A landscape with many valleys, sampled at points; each row gives a point and its height.
From any point a ball rolls to the lowest of the 6 points nearest to it. It stops when none of these is lower. Distance is the straight distance between rows; heights are no part of it.
<429>: [125 140 169 124 137 125 131 137 142 136 124  98 128 150 156 159 103 109
 123 125 100 137 135 121 127 134]  (h 0.97)
<598>: [117 211 117 164 199 128 128 105 187  80 141 166 105 155 141 104 172 111
  99 107 144 106 122 172 146 168]  (h 2.92)
<297>: [114  59 115 115  54 148 156 141 107 157  74 118 114  67  97 128 127 154
 188 122 139 104 133  84 105 138]  (h 4.13)
<814>: [125  65 123 125  60 125 150 143 101 157  97 108 152 102 115 117 109 140
 170 134 126 121 139  89  96 139]  (h 2.36)
<468>: [100 174  90 137 111 101 128  78 176 114 172 180 104 117  88 110 186 154
 137  99 172 106 149 122 181 138]  (h 0.82)
<876>: [162  67 162 102  92 157 137 120  95 162 102  82 175 145 147 118  94 165
 186 156 126 154 108  81 106 127]  (h 1.12)
<752>: [119  39  82 124  51 132 142 152  82 162 104 119 139  78  70 119 118 136
 155 136 119 139 121  87 101 123]  (h 3.69)
<494>: [196  75 198  94 167 174 126 141  94 155  75  61 164 203 174 104 123 158
 130 164 123 177  90 119 118 110]  (h 1.74)
<813>: [ 88  82  37 141 103 110 125 132 118 137 197 187 127  85  48 127 147 129
  72  98 146 154  75  78 160  66]  (h 5.01)
<388>: [102 120  33 139  76 134 117 117 119 150 131 157  77  38  73 128 153 178
 170 114 169  99 138 110 157  92]  (h 4.43)
<631>: [188  97 214  90 180 152 124 131 112 138  98  72 139 210 143 130 146 147
 104 151 122 161 101 144 132 135]  (h 1.71)
<113>: [140 130 188 103 167 114  97 147 114 127 136  85 112 202 145 156 126 131
  74 150 103 172 131 147 147 136]  (h 0.92)
<884>: [138 189 139 146 197 138 138 154 155 103 128 143 110 149 169 136 128  96
 103 105 135 121 123 169 118 137]  (h 1.55)
<273>: [175 132 193 129 153 165 150 146 135 133  78  92 156 153 148 133 124 114
 144 162 102 130 121 155 104 143]  (h 0.94)
<351>: [129  96 142 116  92 109 108 124 104 151 144  88 137 151 128 133  93 138
 132 155  98 156 131 106 121 134]  (h 2.05)
<276>: [ 89 134  96 130 116  84  96 101 101 122 212 141 154 133 110 123 104 138
  91 132 109 157 139 125 140 102]  (h 4.00)
<162>: [159  10 105 111  60 150 143 133  56 170 122 106 172 102 113  91  94 150
 170 158 125 158 103  74  99 101]  (h 3.16)
<723>: [ 93 118  32 163 104 114 140 101 148 130 181 190 109  70   7 110 188 136
 110 109 162 131 106 115 189  95]  (h 4.68)
<145>: [124 191 136 161 162 139 134 127 159 104 112 152  96 125 155 135 126 117
 130 105 137 107 112 158 120 130]  (h 1.76)
<817>: [117  74  94 122  46 153 157 147 108 161  56 119  93  44  83 138 129 167
 204 111 142  87 137  87 104 120]  (h 5.79)
<577>: [113 140 141 138 110 140 145 131 135 130  84 129  98  87 151 157 141 125
 161 108 119  92 120 123 101 141]  (h 1.25)
<731>: [ 96 179 114 133 158 100 115 100 168 110 171 164 142 151 145 106 141 122
 101  95 150 125 140 138 160 137]  (h 2.28)
<677>: [153  48 142 109  73 140 130 127  91 162 115 100 176 127 127 107  92 149
 164 148 122 135 132  86  97 123]  (h 1.75)
<585>: [123 145 165 137 132 138 146 147 136 131  81 108 130 129 148 153 115  97
 138 122 113 107 126 126  97 144]  (h 0.93)
<481>: [206 129 181 126 175 177 161 168 112 113  53  85 150 146 153 122 134  80
 146 180 114 122 136 200  99 156]  (h 2.15)
<570>: [154 195 141 140 195 148 131 154 149  79  97 130 102 132 166 129 139  86
 114 138 122 115 146 205 114 135]  (h 1.80)
<800>: [104 110 109 117  83 102 109 127  88 141 181 126 141 121 116 135 104 124
 112 136 109 145 127 124 128 117]  (h 3.71)
<344>: [ 84 110  41 149  99  89 120  95 128 104 189 187 135 101  50 102 182 120
  95 110 153 131 125 121 184 122]  (h 5.78)
<697>: [ 90 130  47 148  98 108 119  81 133 122 176 190 121  94  58 111 183 145
 119 113 164 117 138 124 178 133]  (h 4.96)
<565>: [ 87  97  45 145  97 109 118 128 102 133 175 173 121  64  78 123 151 131
 102 100 152 134 102 106 145  73]  (h 4.62)
<225>: [ 98 144  77 129 115  85 102  96 112 111 203 173 150 127 102 105 134 129
  95 125 137 141 137 116 150 117]  (h 6.41)
<112>: [101 151 134 134 119 131 135 132 143 128 117 122 105 121 168 146 114 127
 146 111 121 113 128 126 111 134]  (h 1.24)
<330>: [ 88 158  80 130 120 108 115  86 146 100 185 165 140 123 117 104 149 142
 113 103 159 111 140 127 166 133]  (h 5.64)
<707>: [108 115 123 133  69 147 148 127 129 152  76 136  87  66 116 143 137 150
 193 111 143  74 139 104 103 125]  (h 4.09)
<630>: [219 111 205 115 190 178 152 142 107 126  77  72 167 184 151 121 138 116
 133 173 106 143 128 179 111 122]  (h 0.83)
<130>: [160 115 188 109 133 144 133 140 131 148 100  86 140 162 143 149 110 131
 141 138  91 141 116 119 106 141]  (h 1.23)
<812>: [145 190 152  99 207  95  79 124 141 109 192 132 122 201 152 133 110 113
  60 132 122 157 140 152 152 126]  (h 1.40)
<22>: [135  26  97 123  60 141 154 146  91 170  91 113 152  68 100 105 114 143
 182 137 134 116 124  75  94 128]  (h 4.17)
<365>: [103 183 111 154 159 117 127 103 173 106 136 158 118 135 152 121 147 129
 113  91 156 113 117 140 147 141]  (h 2.06)
<607>: [121 119 150 142  89 149 160 140 141 130  63 100 111 103 141 144 124 119
 182 106 121  93 123 115  82 138]  (h 1.78)
<766>: [134  69 142 129  49 155 168 136 115 146  62 109 132  82 116 127 122 141
 205 105 140  96 132  91  96 154]  (h 3.47)
<247>: [179 136 207 110 180 152 138 154 136 121  97  87 132 184 130 150 122 100
 108 159 102 145 115 164 121 141]  (h 1.29)
<672>: [164  96 170 122 107 160 150 137 127 164  87  96 166 138 146 133  86 134
 172 137 118 127 115 101  97 153]  (h 1.11)
<772>: [145 179 157 134 203 129 107 138 146  99 133 136 116 157 164 147 117 104
  87 123 111 136 130 180 141 126]  (h 1.72)
<619>: [168 170 177 117 206 132 121 158 135  93 117 121 123 152 154 156 130  90
  84 144 104 136 142 192 116 126]  (h 1.84)
<349>: [173 155 178 129 185 154 141 166 131  99  65 105 126 150 154 133 137  77
 127 165  96 124 145 199  97 143]  (h 1.87)
<861>: [123  90 147 119  86 136 144 136 122 148 111 102 140 114 136 139 102 129
 165 126 112 116 129  98 106 145]  (h 1.64)
<843>: [117 171 128 129 164 112 114 121 153 112 160 149 113 145 168 134 115 115
  90 111 141 129 136 144 140 140]  (h 1.04)
<580>: [ 83 120  45 136 100  91 117 102 112 112 188 166 147  99  95 116 146 130
  93 128 142 137 130 109 145  88]  (h 6.45)
<89>: [ 75  73  51 144  70 125 128 139  91 140 110 147  87  44  74 134 136 150
 136 125 145 127 122 109 122  83]  (h 4.16)
<839>: [100 120  78 125  86 136 129 125 115 144  99 143  87  53 103 138 145 164
 174 105 164  86 150 105 124 109]  (h 4.84)
<352>: [197  95 184 108 154 167 138 134 118 152  92  73 156 178 159 126 109 146
 147 158 117 164  99 126 111 134]  (h 1.51)
<527>: [157 217 127 144 222 134 134 147 153  75 129 158 124 146 174 118 155  86
  86 127 136 117 140 206 148 152]  (h 1.96)
<583>: [102 147 121 126 116  98  98 127 125 127 165 123 135 135 155 126 100 125
 115 123 114 139 141 114 133 116]  (h 1.65)
<87>: [151  96 178 109 120 138 125 123 104 154 120  68 150 193 133 126 114 162
 130 165 103 168 125 101 132 140]  (h 1.90)
<862>: [100 194 124 151 168 102 129 103 195  97 158 179 127 153 128 107 160 120
 102 103 151 106 144 146 165 165]  (h 3.24)
<78>: [210 102 201 121 162 198 155 150 108 148  64  64 166 154 156 118  97 132
 156 161 116 157  99 138  98 120]  (h 1.79)
<132>: [198 119 171 147 161 191 174 148 129 137  38  82 160 130 154 113 102 103
 177 165 115 117 108 151  85 140]  (h 1.34)
<649>: [152 110 173 107 109 120 126 127 123 151 120  94 150 152 144 138 104 131
 133 144 100 141 125 108 113 141]  (h 1.38)
<466>: [ 93  78  70 128  69 114 130 142  82 137 132 137 112  67  87 131 125 143
 149 124 120 127 134 106 115  96]  (h 3.90)
<503>: [ 91  99 102 122  84 112 129 129 102 134 124 123 119  94 126 131 123 128
 152 118 131 115 143  97 112 122]  (h 2.95)
<704>: [143 182 159 108 226 101  90 125 162  91 193 156 129 194 160 126 124 111
  50 122 135 156 135 177 171 135]  (h 1.86)
<629>: [152 195 152 121 227 113 106 133 161  89 163 150 123 174 161 124 137  99
  69 114 124 130 139 179 156 139]  (h 1.94)
<261>: [ 99 143 134 108 134  93  89 110 118 123 191 120 130 159 150 136  97 131
  91 148 113 159 138 131 144 123]  (h 1.66)
<509>: [ 98 196 109 158 141 122 123  88 178 116 146 182 102 127 124 115 180 149
 136  94 166  78 130 127 155 150]  (h 3.95)
<863>: [ 99 114 129 121 101 126 126 137 128 132 118 119 124 121 148 145 113 114
 138 124 113 125 137 111 111 141]  (h 1.81)
<758>: [114 177 136 128 181  96 105 104 166 108 185 152 141 174 148 121 117 118
  71 120 132 143 136 139 171 141]  (h 1.62)
<416>: [ 95  63  74 128  76 118 121 149  80 137 156 159 131  75  74 137 129 126
 114 131 111 141 108  87 110  86]  (h 4.31)
<418>: [105 172  96 146 121 122 136  98 152 123 133 159  96 109 139 131 157 148
 143  88 165  87 129 128 133 130]  (h 3.86)
<655>: [120 137  44 153  93 127 130  93 156 143 155 186  92  63  43 119 179 170
 158 130 172 108 147 118 194 119]  (h 4.38)
<582>: [106 135 106 132 103 130 132 128 132 134 105 144 100  85 138 142 137 139
 162  97 140  96 135 118 122 120]  (h 3.11)
<257>: [ 91 135  64 138  97 117 123 104 125 138 141 169 107  80 110 123 159 151
 146 105 168 101 136 115 154 110]  (h 5.44)
<799>: [107 164 146 128 138 117 111 125 150 119 140 134 123 142 177 143 111 113
 106 121 123 123 144 125 121 124]  (h 0.49)
<651>: [132 166 156 122 155 100  99 130 141 111 166 131 122 164 152 133 106 124
  86 120 131 141 139 140 142 118]  (h 0.95)
<153>: [103 157 103 134 146  75  92  98 147 103 222 155 158 165 114  99 130 116
  73 130 125 162 144 133 167 137]  (h 3.13)
<391>: [ 80 132  85 135 109 100 110 122 110 116 169 149 134 119 123 125 120 124
 119 125 122 131 130 114 125 109]  (h 4.56)
<178>: [167 130 170 141 137 162 167 155 147 130  71 102 129 138 144 137 109 101
 154 143 110 114 126 140  89 148]  (h 0.67)
<321>: [159 121 198 111 147 117 116 141 129 138 126  82 126 188 134 142 120 127
 106 144  93 155 126 141 126 143]  (h 1.16)
<259>: [137 112 177  92 115 113  98 126 117 146 139  89 128 185 135 140  98 141
 113 165 101 161 129 117 126 147]  (h 1.43)
<782>: [133 174 163 134 181 138 141 158 152  99 104 126 109 135 163 145 118  83
 113 133 112 120 132 170 109 134]  (h 1.70)

Call two points neighbours if one is among the 6 nearest of the other. Go from one point of each pair to the other, from neighbour to neighbour, staying as low as possible. Name the highest point that can't be avoided.
<178> / <799> | <429>
<113> / <799> | <651>
<630> / <178> | <273>

Two balls start at each pair of points below. Name the first point that both come to, or write none.
<839> / <388> | <503>
<297> / <466> | <861>
<752> / <416> | <861>

For each start below, name the point where the ball stops.
<817> | <178>
<565> | <178>
<813> | <178>
